Each scene shows the same named points in several views. A view is turned or mirrored, and shifted as a whole, has a little noise and may leave points out.

Scene 1
View 1
<259>: [  7  -1   6  -2   3   8  -7  -8  -5   5 -10   4  21   4 -19   3  16  -2
  -7   3]
<231>: [ 13  -4   4  10   8   7  -9  -5   5   7 -15  11  12  -2 -17  12  14   2
   7  -3]
<242>: [ 16  -1  -8  17  10  19   1 -25  15 -16 -22  -4  16  -1  -6  15  34  11
   9  -2]
<125>: [ 13  -2   9  -1  -2   0 -11  -1  -1   7  -7   2  12  -3  -6  -7  -5  -1
  -4  -2]
<234>: [ 18   0   8  -3  -9  -2  -9  -2   1  -1  -4 -10  10  -7   9 -21 -16   1
  -8  -3]
<45>: [  9 -11   7  28  27   6 -19   8  11  32 -27  48   1  -5 -50  50  26   0
  31 -10]
<46>: [ 15   1   5  -5  -7   4  -4 -11   0  -9  -5 -16  17  -1   8 -19  -1   2
 -12   1]
<288>: [ 15  -1   9  -2  -6  -1 -10   0   0   3  -5  -3  12  -5   1 -14 -11   0
  -6  -3]
<286>: [ 13   1   4  -2  -3   6  -5 -10   0  -5  -7  -9  18   0   0 -10   4   1
  -8   1]
<196>: [ 23  -2  -3  14   0   7  -4 -14  17 -14 -16  -9   7  -9  12  -4   4  10
   7  -8]
<72>: [ 14   1   1   4   1   9  -4 -14   5  -7 -12  -6  15  -2  -3  -2  12   5
  -2  -1]
<169>: [  9   2   2  -3  -1  11  -2 -16  -3  -8  -8 -10  23   4  -7  -6  17   1
 -12   5]
<130>: [ 20  -3   4  11   1   2 -10  -3  10   0 -13   1   6  -9   1  -1  -3   5
   7  -8]
<214>: [  3   0  18 -16  -6  -5 -14   9 -17  21   2   7  20   3 -19 -14 -11 -11
 -19   4]
<150>: [ 10  -2  12  -4  -2  -2 -13   5  -7  15  -5   8  13  -2 -14  -6  -7  -5
  -7  -1]
<255>: [  8   4   3 -11  -5  11   0 -18  -8 -11  -5 -18  27   7  -2 -15  14   0
 -20   7]
<42>: [ 12  -1   4   1   0   7  -6  -9   0  -1 -10  -2  17   0  -8  -3   9   1
  -5   0]
<74>: [ 13  -4   8   7   4   2 -13   0   3  11 -12  12  10  -4 -15   6   2  -1
   4  -4]
<66>: [ 13  -2   3   6   4   9  -6 -10   4   0 -13   2  15  -1 -10   4  13   3
   0  -1]
View 2
<214>: [ -9 -11   0  -9 -11 -19 -16  -5 -32  -3 -37   1  11 -10   5  -9 -11  23
  -7  15]
<72>: [  6  10  -4   0  -5 -11   1   9 -10  -5  -5   2   5   3  -3  18   5  11
   6  -9]
<130>: [ 0  0 -4  0 -4 -1 -1  0 -4  6  4  5  7  7  4  6  1  7 -1 -7]
<125>: [ -2  -3  -3  -3  -7 -10  -7  -1 -15   1 -13   4   8   1   3   1  -2  14
  -3   2]
<196>: [ 12   5  -4  -1  -1   1  10   8   2   2  18   6   5  16  -2  16  11   4
   6 -10]
<74>: [-10   3  -6   5  -7  -7 -12  -6  -7   5 -11   4   5  -3   8   3  -6  11
  -4 -13]
<46>: [ 14  -2   1 -10  -5 -12   6  11 -21  -8  -8   1   9   7  -7  11   8  14
   5  12]
<66>: [ -2  11  -7   4  -5 -11  -5   5  -9  -2 -10   2   3  -1   1  15   0  11
   3 -14]
<150>: [ -8  -7  -2  -4  -8 -11 -11  -6 -19   3 -21   3   9  -4   6  -4  -8  16
  -6   4]
<45>: [-42  27 -19  34  -9  -3 -34 -23  17  21 -13   5  -5 -18  27   5 -25   5
 -10 -62]
<286>: [  8   3  -2  -6  -5 -13   1   9 -18  -7 -10   2   7   3  -4  13   5  13
   4   3]
<234>: [  9 -13   1 -12  -5  -5   4   3 -18   0  -4   5  11   9  -2  -1   4  14
  -1  17]
<255>: [ 13   9  -1  -8  -6 -23   2  19 -28 -18 -22  -2   7  -1 -11  21   8  18
   9   7]
<288>: [  3  -9   0  -8  -6  -8  -2   0 -17   1  -9   4  10   4   1  -1   1  14
  -2  10]
<242>: [  5  29 -10  12  -2 -11   2  16   2  -7   3   1  -2   3  -5  35   8   5
  12 -33]
<42>: [  2   7  -4   0  -5 -14  -4   6 -14  -5 -13   1   5   0  -2  13   1  13
   3  -5]
<231>: [ -8  13  -8   9  -6  -9 -11  -1  -3   3 -10   3   2  -4   6  11  -5   9
   0 -22]
View 3
<231>: [ 12   5  -4  -2  -8  14   0   5 -14   2   2   5  12  -9   4   0  -4   9
   9 -18]
<45>: [ 39  -6  10  -8 -28  24 -30  19 -37  21  -6  12  49  -4   5   3  -7  -4
  12 -58]
<150>: [ -1   6   5  -7   0 -15   2 -10  -5   0  11  -7   9  -5  -4   6  -3   9
   7  -9]
<288>: [-10   9  -1  -8   7  -9   9  -5  -4   1  11  -8  -5 -10  -2   7  -1  16
   5   1]
<259>: [ 11   9  -5   2  -5   4   9  -9  -2 -13   6   4  11  -7   1  -7  -4   7
   9 -13]
<214>: [ -1   7  11  -3   2 -32   8 -26   4 -10  15 -11  14  -2  -8   2  -5   5
   8  -9]
<46>: [-11  13 -11  -2   9   1  19  -6   3 -10  10  -4 -15 -12   0   0  -1  19
   5  11]
<242>: [ 13  11 -23   4  -8  44  11  17 -12  -9  -4  16  -3 -15  10 -10  -2  17
   6 -10]
<255>: [ -1  16 -15   8   4   5  25 -14  10 -26   9   2  -8 -10   1 -12  -3  15
   6   7]
<66>: [  6   9  -9  -2  -4  14   7   3  -8  -5   3   5   3 -10   3  -3  -3  12
   7 -10]
<169>: [  3  13 -13   5   0  10  18  -7   3 -18   6   4  -3 -11   2  -9  -3  14
   8  -1]
<196>: [ -7   9 -16  -9   4  25  10  17 -12   6   3   2 -17 -15   5   5   1  23
   3   4]
<286>: [ -4  12  -9  -1   3   5  15  -4  -1 -10   8   0  -7 -11   1  -1  -1  16
   6   3]
<74>: [  5   5   1  -7  -4   2  -2   2 -13   5   5   0  12  -8   1   4  -3   9
   7 -17]
<130>: [ -4   6  -5 -10   2   9   2  10 -14  10   5  -2  -4 -11   2   9  -1  17
   4  -4]
View 4
<214>: [-11   0 -14  13   6   2  -9   4  20  16   7  15  -4 -19 -17   3  17  -4
 -23 -12]
<242>: [ 16   2   3  -7 -23  10   3  11 -27  -3 -15 -18  -9   4   7 -15 -22  -7
  13  16]
<72>: [  4   7  -1   4 -12   2  -5  10  -9   9  -7  -4  -9   2   1  -9  -6  -5
   7   1]
<46>: [ -1  14  -6  19  -6  -6  -7  10  -2  21  -5   5 -10  11   1  -8   0  -7
   7 -14]
<42>: [ 2  4 -5  5 -9  3 -4  8 -3  9 -4 -1 -7 -4 -3 -6 -2 -5  0  0]
<196>: [  3  16   7  -3 -11  -5 -14  16 -11  12 -11  -9  -9  13   9 -11  -4   3
  24   4]
<259>: [  4  -4  -9   4 -10  10   0   5  -3   4  -3   0  -7 -12  -8  -5  -3  -8
 -10   2]
<45>: [  5 -22  11 -56 -13  25 -10  10  -2 -27  -3 -23   3 -51 -13  -2   3  16
 -14  49]
<255>: [  5   6 -14  27 -11   2   5   4  -9  16  -4   5 -11   8  -2 -10  -9 -18
  -4 -16]
<169>: [  6   4  -8  11 -12   4   1   7  -9   9  -6  -1  -9   2  -1  -8  -8 -11
   0  -3]
<130>: [ -3  12   6  -8  -5  -5 -19  15   2  13  -6  -4  -7   1   2  -5   7   7
  14   5]
<125>: [ -4   6  -3   2  -2  -1 -12  10   7  13  -1   3  -6  -8  -6  -2   9   1
  -1  -2]
<286>: [ 1  9 -5 11 -8 -2 -5  9 -3 14 -5  2 -9  4 -1 -6 -1 -6  4 -7]
<234>: [ -7  16  -2  12   1 -10 -17  13   8  23  -2   7  -9   7   0  -4  11   1
   9 -13]
<150>: [ -8   3  -6   2   1   1 -13   8  13  13   2   6  -4 -15 -11   0  13   1
  -9  -3]
View 5
<255>: [-11   9 -10  12  -9  -1  -1  -3  28  -5   0  -1   2  24  -9   7 -20   2
  -3 -18]
<66>: [  4  -6 -14  -2   2   4   1  -3  15  -3  -7  -3 -14  -2  -1   2  -5   4
   2  -6]
<150>: [-16   2 -16   2 -13   3  -6  10   2  -9  -3 -12 -13   1  10   5   3  18
  15  -1]
<46>: [-15   3  -3   9 -17   1   3   7  10  -6  -4  -4  -1  14  -3  14 -21   6
   0  -8]
<72>: [  2  -5  -8   1  -2   3   4  -3  15  -2  -8   0 -10   2  -4   6 -14   1
  -3  -8]
<214>: [-28  11 -21   8 -19   0 -14  12   7 -13   4 -17  -8  13  11   5   6  25
  21  -6]
<130>: [  1 -11  -3  -4  -7   5   7   6  -2  -4 -12  -3 -14 -11   3  10 -11   7
   1   2]
<234>: [-17   0   2   6 -22   2   5  14  -3  -7  -7  -5  -4   5   3  18 -20  11
   3  -2]
<42>: [ -3  -2 -12   2  -4   3   0  -1  14  -5  -5  -4  -9   4   0   5  -9   6
   3  -8]
<288>: [-15  -1  -4   4 -18   3   2  11  -1  -8  -6  -7  -8   2   5  13 -11  13
   6  -1]
<169>: [ -4   2 -12   7  -3   2  -1  -5  24  -4  -3  -1  -5  14  -6   4 -14   2
  -1 -14]
<259>: [ -3   1 -21   1   1   3  -7  -4  21  -5  -2  -6 -13   5   0  -2   1   8
   8 -10]
<231>: [  7  -9 -18  -7   6   6  -1  -4  11  -3  -8  -5 -20 -11   3  -2   4   7
   6  -3]
<196>: [  7 -14   5  -2  -4   5  14   1   4   0 -15   4 -10  -9  -5  14 -24  -3
 -10  -1]
<125>: [-11  -1 -10   1 -12   3  -1   7   3  -7  -5  -8 -12   0   5   8  -5  13
   9  -2]
<242>: [ 23 -14 -11  -5  16   6   8 -16  26   2 -12   8 -16  -6 -12  -1 -15 -11
 -12 -11]
<74>: [  1  -7 -18  -5   0   5  -3   1   7  -5  -7  -7 -19  -9   6   0   4  11
   9  -2]
<286>: [ -8   0  -6   6 -10   2   3   2  13  -5  -5  -2  -5   8  -3   9 -16   5
   0  -9]

Which points are out of place in each view (at most two, in the order of its rows)? Write - if all are in place.
view 1 -> -
view 2 -> <196>
view 3 -> -
view 4 -> <169>, <130>
view 5 -> <46>, <74>

Scene 2
View 1
<68>: [-11  14   5   8   9   1  -5  -6  -9   9 -19  10 -19   7   5 -16  18  12
   0 -20]
<166>: [-6  7 -5  4 -6 -3 -9  7 -8 -9 -7 10 -3 10 18 -8 -6  2  8  7]
<95>: [ -5  10  -2   5  -3  -4  -9   5  -9  -7 -10  13  -8  12  17  -9  -4   7
  10   2]
<168>: [-12   4  -5  -3  -7   1  -5   9  -7  -6  -5   6  -1  11   9  -5  -8  -1
   8   9]
<183>: [ -9  17   6  12  11  -1  -7  -8 -10   9 -21  13 -23   8   8 -18  20  17
   1 -24]
<99>: [ -1   4  -5  12  -7  -7 -11   3 -10 -10  -6   8   0   8  27 -15  -1  -4
   1   6]
<163>: [ -5  13   3  14   6  -4  -9  -6 -11   4 -16  11 -16   6  16 -19  16   9
  -2 -16]
<152>: [ -2  -9 -11  17 -14  -7  -9   3 -10 -13   2  -5  15  -1  33 -20   2 -26
 -13  17]
<69>: [-11  -1  -6   5  -6  -1  -5   3  -8  -3  -4   0   2   4  14 -13   2 -10
  -4   5]
<13>: [  3   1  -7  20  -9 -10 -13   1 -11 -12  -5   7   3   4  36 -20   1 -10
  -4   8]
<102>: [ -1  -1  -6  19  -6  -7 -10  -3 -11  -6  -6   2   2   1  30 -22   9 -13
 -11   2]
<181>: [ -7  -6 -13   0 -16  -3  -7  14  -7 -17   3   2  13   9  23  -5 -18 -15
   5  25]
View 2
<163>: [  1  -4   6  10  -1  -4  12   5 -20   3 -15 -10 -19  11  -6  27  -3  -7
   3  10]
<95>: [ -4   3  10   1  10   5  -1 -10 -19   4 -16  -8 -13  -4 -16   9   5 -11
   2   3]
<166>: [  3   3   9   1  12   1  -6 -10 -18   3 -16  -4 -10  -7 -16   4   6  -6
   0   1]
<183>: [ -8  -3   7  10  -4   3  21  10 -22   2 -13 -16 -21  13  -6  35  -3 -13
   7  12]
<181>: [ 20   7   6  -5  24  -6 -22 -17 -14   1 -16   7   1 -22 -18 -13  11   4
  -2  -6]
<152>: [ 36  -2  -2   5  15 -22 -18  -6 -13  -3 -17  13  -2  -9  -7  -1   2  18
  -6  -2]
<68>: [ -4  -2   5   7  -1   3  19  13 -22   0 -12 -16 -17   7  -7  32  -3 -13
   9  10]
<168>: [  5   7   6  -4  16   4  -4  -5 -17   1 -13  -6  -5 -16 -18   2   8  -9
   5   0]
<13>: [ 18  -4   5  10   8 -15 -11 -12 -16   2 -20   6 -13   6  -7   7   1   8
  -7   4]
<69>: [ 17   2   2   0  13  -6  -3   3 -16  -2 -13  -1  -4 -11 -11   7   4   1
   4   1]
<102>: [ 24  -5   1   9   7 -17  -7  -2 -17   0 -18   6 -10   3  -5  11  -1  10
  -4   3]
<99>: [  9   1   8   5  10  -5  -8 -11 -17   3 -18   0 -11  -2 -12   5   4  -1
  -3   2]
View 3
<13>: [ -3   2  -5 -23   2   5 -10  -1   3   8  -2  12 -20 -20  -6  -7  13  -8
  13   3]
<181>: [  7   1   0 -11 -10  -7  -6  -6   8  10  24  -2 -16 -29 -22   0  -4  -1
   5   4]
<166>: [  6  -2   5 -10   8   0   1  -3   2  15   0   3 -13 -10  -4  -7   0   1
   0   0]
<95>: [  7  -3   8  -8  13   0   4  -2   1  14  -3   2 -11  -6   0  -8  -1   3
  -3  -1]
<68>: [  3  -5  10 -15  36  10   1   7   2  -9 -17   4  -5   9  19 -14   1   7
 -13  -1]
<183>: [  2  -5  10 -14  38  12   3   7   0  -4 -25   6  -5  12  22 -16   4   6
 -12  -2]
<163>: [  0  -3   6 -18  29  11  -2   6   1  -3 -18   8 -10   3  15 -14   7   2
  -4   0]
<69>: [  3  -1   2 -17  10   2  -9   2   8  -8   9   1 -12 -16  -5  -6  -1   2
  -3   3]
View 4
<102>: [-16  -3  19   1   5   0  -3  16  -2  -3   4  -3   2 -18  -7  15 -13 -12
 -12   2]
<13>: [-17  -6  15   3   5  -2   2  13   4  -4   3 -11   9 -19  -6  15  -9 -18
 -13  10]
<68>: [  1  12  22  11  -5   6  12  13  -5  12 -12   9 -19   0   0  -5   1   0
   2 -21]
<183>: [ -3  15  24  15  -8   5  18  14  -2  12 -14   7 -19   3   1  -5   5  -1
  -1 -23]
<69>: [  2  -5  10  -1   7   5  -7   9  -5   3   0   1  -2 -17  -3   8 -12  -9
   2   5]
<163>: [ -7   9  22  11  -4   3  13  15  -1   8 -10   2 -12  -3  -2   1   0  -5
  -5 -16]
<166>: [  4  -4   4   5   3   3   6   4   3   6  -7  -8   3 -14   0   3  -3 -14
   2  10]
<181>: [  7 -16  -5  -5  13   2 -10   1   1  -1   3 -12  15 -27  -2  11 -14 -20
   3  28]
<152>: [-14 -13  13  -7  13   1 -16  14  -3  -8  12  -6  11 -28  -9  20 -22 -17
 -11  15]
<99>: [ -3  -4   8   4   4   1   5   8   3   2  -4  -8   4 -15  -2   7  -6 -15
  -4   8]
<168>: [ 14  -6   0   2   6   5   0   2  -1   7  -7  -4   1 -15   2   1  -5 -11
  10  11]
View 5
<163>: [  7 -22  10  -1  -8   6   7 -13 -15 -19  -7 -17   9  -5  14 -11  -9  13
  -2   0]
<181>: [ -7  12  -8   7   9  10  14  18 -10  -5  14  11 -12  13 -11  15 -31   1
  -4   6]
<152>: [ 14  10  13   7  14  16  13   8   2  -7   4  18 -14   7 -13   2 -30  15
  -9  -1]
<183>: [  6 -30   6  -4 -12   2   5 -18 -18 -21  -6 -28  15  -7  20 -15  -3  11
   0   0]
<99>: [ -3  -6   3   5   0   8   9   3 -15 -14   0   2  -1   5   1   4 -24   9
  -4   4]
<13>: [  4  -3  13   9   4  14   9   1 -11 -16  -7  13  -5   4  -2   0 -31  17
  -6   2]
<102>: [ 12  -4  15   4   5  12   9  -3  -5 -13  -3   7  -5   1  -2  -6 -24  17
  -7  -2]
<95>: [ -9 -12  -4   3  -5   5   8   1 -22 -16   1  -8   4   4   7   4 -20   5
  -1   6]
<69>: [  7  -1   0   0   4   8  12   2  -6  -8  10  -5  -4   5  -2   0 -16   7
  -4   1]
<168>: [ -7  -4 -11   1   0   4  11   7 -15  -9  12 -10  -1   7   1   8 -16  -1
  -1   6]
View 6
<168>: [ -3  14  -3   6   1  13  -5  -4   1  -3   2   1 -10   0  -1   0 -11   3
 -12  -8]
<95>: [ -5  13 -12   1   2  12  -6  -5  -7  -5   2   8  -1  10   6   2 -14  -3
  -6  -5]
<99>: [ -7   8 -14   6  -1   7  -7  -8  -3 -11  -2  -1   3   2   3   9 -12  -4
  -1  -6]
<163>: [-12  -4  -4  -9  -3   8  -1  -4 -16 -12   8  11   7  26   6   2 -25  -4
  12   2]
<166>: [ -5  13 -11   5   1  10  -7  -6  -3  -6   0   3  -2   3   4   4 -12  -2
  -8  -7]
<69>: [ -7   0   2   8  -4   6  -4  -4   1 -12   2  -6  -3   0  -6   6 -12   2
   0  -6]
<68>: [-11  -5   5 -11  -4  10   1   0 -15 -10  13  12   0  29   3  -4 -27   0
  10   2]
<181>: [ -1  16 -10  19   1   7 -11  -9  11  -8  -8 -13  -6 -21  -5  11  -1   1
 -15 -13]
<152>: [-10  -6  -7  19  -6  -4  -9 -13   8 -22  -7 -21   8 -17  -9  20  -5  -4
   6  -8]
<102>: [-11  -7  -8   8  -6   0  -6 -11  -3 -21  -2  -9  11   1  -2  15 -13  -5
  12  -3]
<183>: [-11  -3  -1 -16  -3  12   2   0 -21  -9  14  19   4  37   8  -4 -29  -2
  11   4]

Which points are out of place in each view (at most two, in the order of its rows)? Write - if all are in place.
view 1 -> <99>
view 2 -> <95>, <13>
view 3 -> <166>
view 4 -> -
view 5 -> -
view 6 -> <68>

Scene 3
View 1
<88>: [-11 -14  14  -8 -10   8  -3 -14 -11  -6  28  -1  -3 -10  -2  -5   2   3
  -7  -5]
<14>: [-14 -16  17  -6 -15   7  -4 -13  -9  -7  25   2  -2  -9  -7  -7   3   3
 -14  -4]
<21>: [ -7 -15   8  -5  -5   2  -9  -7   0  -5  12  -8  -1  -8  -1  -5   5   4
  -3  -8]
<215>: [ -6  -8   3 -14   2  11 -12 -13 -17  -2  28  -6 -10 -19   4  -1  -3 -11
   8 -10]
<36>: [ -2  -7   3 -15   5  12  -6 -16 -18  -1  34  -9  -9 -17   9   3  -2  -9
  13 -11]
<208>: [ -5 -15  -1  -4  -1  -6 -25   3  10  -3 -12 -14  -2 -11  -6  -9   3  -1
   1  -8]
<54>: [ -6 -10   2 -12   0   7 -16  -9 -10  -2  19  -8  -9 -17   2  -2  -2  -9
   6 -10]
<173>: [ -9  -8  14 -15  -5  18   2 -24 -27  -3  50   2 -10 -17   6   1  -3  -8
   1  -8]
<16>: [  0 -11  -2  -8   6  -1 -18  -2   3  -2   3 -17  -3 -11   3  -2   3  -1
  10 -11]
<144>: [  2 -10  -1  -9   7   2 -13  -6   0  -1  10 -15  -3 -11   6   0   3   0
  11 -11]
<157>: [ -2 -10   6 -12   2   9  -4 -14 -11  -2  29  -8  -5 -12   8   1   1  -2
   8 -10]
<60>: [ -4 -15   0  -4   0  -5 -20   2   9  -3  -7 -15   0  -9  -3  -7   4   2
   2  -9]
<216>: [-10 -20  13   0 -12  -4  -9  -2  10  -7  -1  -6   5  -2  -7 -10  10  13
 -13  -4]
View 2
<14>: [  5   4 -16   9  -1  -5   1   8   9 -12   0 -13 -23  17 -10 -18   9  14
 -20  -4]
<88>: [  3  -1 -16   9  -5  -6   5   6   4 -14   1 -10 -19  15  -8 -16   9   9
 -16  -3]
<16>: [ -4  -8  -8  -3 -11  10   4   6  14   3   4  -1   9   6   0  -3   6   7
   2  -2]
<144>: [ -4 -10  -7   0 -11   5   8   6   7  -2   3  -2   6   5   1  -4   7   4
   2   0]
<208>: [-1 -2 -9 -5 -8 19 -6  8 28 11  4 -5  9  9 -4 -2  4 16 -1 -4]
<36>: [ -6 -13 -16   7 -14 -10  13   0  -5 -18  12  -1 -10  11  -5 -12  10  -1
   0  -9]
<54>: [ -4 -10 -16   4 -14  -1   5   2   7 -10  12  -2  -5  12  -7 -10   8   5
   1 -10]
<173>: [ -2 -11 -22  14 -11 -22  14   0 -13 -29  11  -5 -27  17 -10 -20  11  -1
  -9 -11]
<21>: [  1  -1 -10   3  -4   4   2   8  12  -3  -1  -8  -6  10  -4  -9   7  11
 -10   0]
<157>: [ -3 -10 -12   7 -10  -7  12   3  -4 -15   5  -3  -9   9  -3 -12   9   1
  -4  -3]
View 3
<215>: [  5   1  -8   9   0   0  -1  20  14  -2   0 -16 -12 -16   2  12  -3 -10
 -10  24]
<173>: [  5  15 -23  20  -7   9  -4  17  11   1   7 -20  -3 -18  -7  20  -6 -18
 -20  34]
<54>: [  6  -4  -2   5   3  -1   0  12  15  -1   0 -12 -15 -11   1   6  -1  -4
  -4  14]
<208>: [ 10 -15  12  -4  10  -1   1   1  17   3   1  -4 -24  -4   2  -7   2  12
   8  -4]
<16>: [  5 -11  10   2   4  -9   2   7  17  -2  -2  -5 -12  -5   3  -2   5   1
   2   5]
<144>: [ 3 -7  6  6  1 -9  1  8 17 -3 -2 -5 -6 -7  2  2  5 -3 -2  8]
<157>: [  4   3  -7  13  -4  -3  -1  12  14  -2   2 -11  -2 -10  -3   9   2 -11
 -11  19]
<36>: [  2   3  -9  12  -2  -3  -1  19  14  -4   0 -15  -6 -15   1  13  -1 -14
 -12  25]
<60>: [  9 -13  11   0   8  -3   2  -1  17   2   2  -3 -18  -2   0  -5   4   9
   6  -3]
<216>: [ 13  -3   1   8   5   9  -2 -17  14  10  14  -1 -15   4 -12  -6   4  12
   3  -6]
<14>: [ 12   8 -16  14   0  16  -5  -5  10   9  15 -11 -13  -6 -13   7  -4   1
  -9  13]
<88>: [ 10   7 -14  15  -2  10  -5   0  12   6  11 -11  -9  -8 -11   8  -2  -4
 -10  16]
View 4
<21>: [  0  11  16   3  -6 -14  12  -9   2 -11  -6   5  10  -9   3  -5  -3  -5
   2   2]
<216>: [  3  23  18   8  -8 -22  13 -21   5 -17   2  -1  18 -13  -6  -7  -6   0
  14   6]
<144>: [  0   4   8   0  -3 -19   9  -5   3  -6  -7   9  -6  -5  15  -9   2  -5
   1   0]
<14>: [ -4  10  24   3  -7  -3  16  -4  -1 -13  -9   2  27 -11  -8   2  -9  -7
  -3  -1]
<54>: [  0   1  16   1  -2  -2   8  -1  -1  -7 -12  12  -3  -6   9  -2  -6  -7
  -5  -5]
<157>: [ -7  -4  12  -3  -5  -9  15   7  -1  -3 -14   8   7  -5  10  -3   0 -11
  -9  -3]
<60>: [  8  19  12   8  -4 -20   4 -22   5 -15   1   7  -5  -9   6  -9  -5   1
  12   4]
<88>: [ -5   5  21   1  -6  -4  16   0  -1  -9 -11   4  22  -9  -3   1  -7  -9
  -6  -1]
<16>: [  4   8   8   3  -3 -19   6 -11   3  -9  -4  10 -11  -6  15  -9   0  -3
   4   1]
<208>: [ 10  20  13   9  -3 -17   0 -24   4 -16   1  11 -11  -8   7  -9  -6   1
  13   2]
<215>: [ -3  -6  16  -1  -2   3  10   6  -2  -4 -16  12   0  -5  10   0  -5 -10
 -12  -7]
<36>: [ -6  -8  14  -4  -3  -1  12  10  -2  -1 -18  12   2  -5  12   0  -2 -12
 -14  -6]

Which points are out of place in each view (at most two, in the order of its rows)? Write - if all are in place.
view 1 -> <36>
view 2 -> -
view 3 -> <54>
view 4 -> <60>
